Each row is a point on a landscape with many valleys, with its height.
A ball rolls from a point to the lowest of its 2 nearest points, and stops where none of them is lower. Distance is the straight distance between rows; heights are no part of it.
Suran: [174  93 144 125  90 128 103 170 130 132 163  73 119 126 143 136 137 135
 131 140 103]  h=61.9
Mevot: [ 83 163 141 133 123 193 130 103 116  87  97 182 154 164  61 104 109 147
 103 131 173]  h=9.9
nava: [156  96 104 153 141  90 105 155 104  69  89 123 111 155 133  98 114 138
 135 137 105]  h=62.9
Zutu: [130 144  86  97 153 163  84 104 137 110 154  49 149  91 143 151 101  97
 136 149 175]  h=16.3
gud: [100 141  73 123 105 110 112 173 165 102  75 102 144 135 150  75 138 109
 142 162  93]  h=16.4
Vosup: [124 167 184 142  96 163  99  98 122  94 135 196 166 124  85 159 129 126
 114 119 171]  h=33.8
rebe: [127 133 151  99 182 140 149 120 107 172 147 133 103  87 162 171 126 141
 149 119 130]  h=23.5
vamog: [145  94 126  98 108  92  78 183  94  89 166 160 113 150 131  91 114 150
 134 129 121]  h=43.7
Lin: [ 83 154 101  73 111 132 165 132 151 177 141 131 140 148 119 123  86 149
 129 182 126]  h=23.6
mup: [165  87 145 176 150 123 143  78 132  91 125 140  89  86  95 168 105  81
 195 149 111]  h=56.1
Sozo: [121 119 154 136 158 142 140 146  62 113  92 162 110 165 143 144 101 185
 141 128  90]  h=29.6
rupus: [117 175 159 121 153 144 131 141 117 106 138 176 173 158 146 117 121 127
 158 163 124]  h=38.6
tef: [156 152 135 156 114 154 117 156 131 154  93  79 156 140 131 125 131 152
 116 134 138]  h=67.8
Tirof: [ 85 146 110  72 122 178 134 125 150 178 127  75 176 120 132 102 112 149
 138 158 176]  h=28.9
fekov: [123 101 151  97 119  67 118 153  75 151 184 174 112 117 169 122 164 155
 130  95 115]  h=37.5
feb: [163 146 118 109 162 118 130 109 145  95 196 174  95 135 103 151  59 134
 115 184 126]  h=52.0
Gapud: [142  89 165 168  92  97 152 151  97 156 132 123 101 114 150 142 181 124
 129  88 103]  h=64.4
rol: [ 80 151  95  65  92 145 136 126 169 179 134 112 147  77 132 112  50 151
 143 151 118]  h=14.0
bugek: [160 144 130  96 142  96 135 125 127 115 199 159  86 158 110  97 101 113
 125 166  93]  h=54.8
Tebel: [142  87 126 152 113  99 146 161  90 150 113  85  69 111 176 162 154 125
 137 122  92]  h=63.5
gilut: [108 124  93 192 199  76 161  69 117  99 134 112  81 100 136 174 131  89
 172 111  90]  h=59.2
rab: [144  93  77 176 197 112 156 103 110 102 118  81  69 107 163 153 130 112
 146 120  86]  h=60.0
Bol: [151  71 100 143 130 121 124 157  97  93 120 114 105 181 136  87  96 166
 104 149 117]  h=64.0
ruda: [100 126 179 143 132 167 121  97 126  78 122 204 171 142 108 127 172 118
 151  96 111]  h=9.8
segiv: [176 181 124 144 125 146 125  99 169 159 133  88 127 145 110 169  79 108
 118 151 119]  h=61.0
Nufup: [117 170 151 126 101 129 107 144 127 112 130 157 185 154 131 113 155 123
 142 135 137]  h=30.9
rekab: [102 201 146 123 119 173 123  98 130  97 127 187 144 160  93 133 111 116
 103 133 157]  h=23.4
nupu: [148 151 156 123 132 160 113 120 126 110 157 162 112 139 108 157  83 130
 140 148 133]  h=48.3
foza: [171 150 157 160 150 127 149  95 129 118 124 112 151 127 115 173  93 103
 146 164 119]  h=59.6
Gol: [162 159 171 134 150 172 130  89 128 119 106 159  97 138  87 163 103  99
 121 124 135]  h=44.3
geb: [110 173 134 117  90 150 150 161 135 161 149 154 129 185 106 148 128 178
  76  92 117]  h=36.2
Bopiv: [ 75 135 108 125  95 113 127 101 183 190 124 145 171 141 125 127 148 159
  82  46 135]  h=26.9
Lusas: [117 159 169 111 110 139  94 115 101 119  91 146 112  98 134 169 138  96
 135  83 168]  h=44.9
Nug: [145  82 128 132 184 157 140 138  73 111 101 114  91 142 170 156  85 161
 151 127  84]  h=23.7
Gelor: [ 81 164 118 123 125 156 171 156 118 132 145 168 108 208 125 132 105 185
  92 113  97]  h=38.2
navin: [133 149 159  86 122  81 135 143 105 174 169 181  87 110 133 157 154 131
 112 105 124]  h=33.2
kam: [139 103 116 130 113  96 117 153 107 143 136  80 104  93 175 145 117 130
 128 144 136]  h=62.8
rogo: [136 114  78  96 125 113 146 153 140 181 111  99 105 134 154  88 130 159
  99 109 118]  h=36.4
fozet: [158  80 126 105 143 112 124 124 116 122 176  84  64  97 140 158 134  73
 129 114 133]  h=34.5
fani: [146 147 164 124 162 169 133  74 132 115  94 171 112 120 105 100 143  71
 115 125 146]  h=38.8
Tidos: [169  57 143 184 165 161 138  89 100  97 109  66 126  98 108 141 123 105
 143 150 142]  h=56.0
busem: [144 146 118  96 125  54  97 161 143 100 161 148  97 124 146 112 138  59
 123 151 117]  h=58.4
tup: [ 87 131 146 142 124 172 121  89 115 106 108 157 178 144  90 107 162 160
  87  68 197]  h=29.7
Kebos: [158  76 171 183  93 124 110 114 143  73 121 129 137  86  91 139 143  79
 162 165 138]  h=51.1
Riduv: [151 110 149 181 101 140 166 149 131 172  92 102 127 140 157 134 183 145
 127  83  84]  h=65.8
Poko: [ 96 139  72  87 129 119 156 160 162 162 123  91 153 167 130  87  82 145
 138 176 123]  h=27.0
Goru: [143 134 117 119  77 128 112 156 169 152 152 113 101  97 156 137 180  62
 132 101  99]  h=60.3
feged: [111 133 163 110 128 161 113 104  92 116 115 173 110 123  73 129 147 161
  66  83 192]  h=35.3
Dela: [124  82 137 113 112  56 118 166 108 151 174 133 109  93 173 111 183 113
 118 112 126]  h=40.2
zab: [120 148 187 129 162 166 121  80 113  73  85 201 142 114 112 129 138  96
 145 147 129]  h=29.2
kedaf: [115 164 114 117 149 121 161 140 142 158 117 161 155 155 154  76 125 127
 158 163 111]  h=42.6
fof: [155 120 114 151 116 123 139 169 111 119  99  99 126 184 115 103  94 175
  83 127 117]  h=65.0
nases: [122 134 137 141  97 160 136 143 134 142 106 115 156 166 136 110 159 149
 115  89 102]  h=67.3
favi: [126 171  84 103 170 116 111 107 141 153 142 114 137 108 128 158  81 118
 144 133 150]  h=25.2
kun: [ 97 104  99  98 111 122 135 157 139 173 145 104 148 125 149  64 179 168
 100 107 129]  h=32.8
gimo: [129 133  79 157 199 141 140  99 144 131  66  66 120 115 121 127 120 112
 103 149 149]  h=58.7
medol: [109 165  70  77 154 104 129 117 161 189 136  98 140  71 142 127  80 151
 123 159 144]  h=21.0
naze: [106 159 120 144 151 149 164 153 114 130 100 177 135 182 137 127 121 181
 124 127  84]  h=34.7
pas: [121 116 179 142  97 160  97 110 114  98 133 204 156  88  72 147 146 146
 153 134 175]  h=40.6
Lubos: [100 131 165 152 116 211 126  89 116  91 137 160 180 157  82 106 116 153
  87 112 199]  h=22.1
seda: [154  89 185 167  95 141 121  79 143 101 123 187 147  91  79 141 160 108
 177 133 164]  h=46.4
tidom: [111  80 103 196 158  85 135 142 101  92  94  91  86 115 156 174 117 119
 133 151  87]  h=60.7
kef: [142 157 113  79 135  72 138 159 148 119 147 138 108 175 133  88  96  93
 123 156  96]  h=56.7
kiz: [133 103 155 114 170 159 144 144  81 151 145 124 100 122 171 143 135 158
 145 137  96]  h=15.8
reli: [116 133 107  87 128 213 109 107 140 127 135  59 154 124 135 138 120 121
 128 157 166]  h=22.0
kap: [157  87 127 197 127  90 116 154 114  79  64 118 100 131 131 142 105 117
 135 144 100]  h=61.7
Mal: [168 141  89 129 131 140 134 120 168 167 124  55 104 116 107 166 102 112
 109 128 122]  h=60.2
zuno: [140 125 124  82 105  91  83 156 144 116 150 128  96 111 158 141 172  66
 126  98 118]  h=59.5
lemi: [133 134  54 155 155 133 117  86 178 142  97  44 104  85 128 165 125  98
  99 138 129]  h=59.7
zafo: [139 100 122  81 116  68 107 170 110 102 183 130 113 131 156  73 155 119
 111 121 146]  h=43.1
pil: [156 133 138 185 186 103 156  79 114 120 142 120 122 102 115 186 109  96
 175 139 111]  h=57.9
Pami: [123 147  66 111 127  98 109 150 161 110 100  79 145 146 140 100  98 128
 134 177 143]  h=22.3
Magar: [152 122 133 116  60 133 110 174 159 165 164  84 145 112 143 147 175 117
 144 110 110]  h=61.1
lem: [ 99 163 134 139 101 135 123 120 152 169 147 167 135 156 116 160 142 162
  63  55 135]  h=31.8
mumi: [ 80 151 100 114  73  99 103 171 169  95 103 130 165 164 137  83 157  98
 135 107 112]  h=5.7
Tezin: [136 162  84 110 186 147 107  79 135 113 176  84 148 124 117 163  88 117
 156 144 170]  h=20.9
lofe: [121 131 179 142 112 124 112  94 102 112  89 188 117 116  85 135 150 116
 121  68 186]  h=40.1
Laru: [130  99 160 142 118 116 111 148 110  69 121 192 135 142 109 111 155 127
 160  87  98]  h=28.8
bala: [144 130 156  83 133  93 123 147  88 163 160 133  75  91 163 173 126 131
 142  89 126]  h=29.0
binup: [ 67  96 102 120 100 116 145 129 171 169 127 117 188 133 129  45 182 166
 103  93 111]  h=27.4
Far: [ 79 193 112 122  72 114 119 148 162 153 101 138 185 148 145 104 139 133
 139 113 133]  h=18.7
tane: [170 106 140 166 111 122 135 144 116 121 111 103 167 151  96  92 112 159
  95 141 147]  h=66.2
kif: [127 102 147 124  87  84  93 153 106  81 184 204 133 137 108 106 132 149
 165 116 120]  h=38.3
zomi: [142  95 116 184 185 147 140  99 103  92  61  69 142  92 117 130 112 129
 126 162 157]  h=57.5
lanos: [112 138 118 114 124 118 172 148 147 174 137 116 168 124 155  80 153 155
 146 175 128]  h=38.7
Masan: [ 71 114 103 119 115 141 146 101 165 194  87 130 166 115 119  73 182 159
  87  71 132]  h=19.9
golo: [ 64 137 103  83 109 132 163 124 154 197 135 111 187 120 142  75 145 147
 133 169 159]  h=34.6
kugi: [174 113 154  86 118 125 128 134 118 166 179 105  66 110 157 164 148 102
 118 112 119]  h=32.3
bufe: [174  44 154 208 148 124 148  85 148  94 114 109 123  91 104 149 132  90
 174 168 118]  h=54.1

Call two points neighbours if one is among the 2 nearest of the other. Go from one point of each pair to the other, from neighbour to neighbour, staying as low as possible. Name the highest point that can't be avoided.
Masan / kiz -> Gelor
kiz / ruda -> vamog
mumi / Zutu -> Poko
Zutu / rol -> favi

For each start below, name the point where the ball stops.
Kebos -> Mevot
Lusas -> Mevot
busem -> ruda
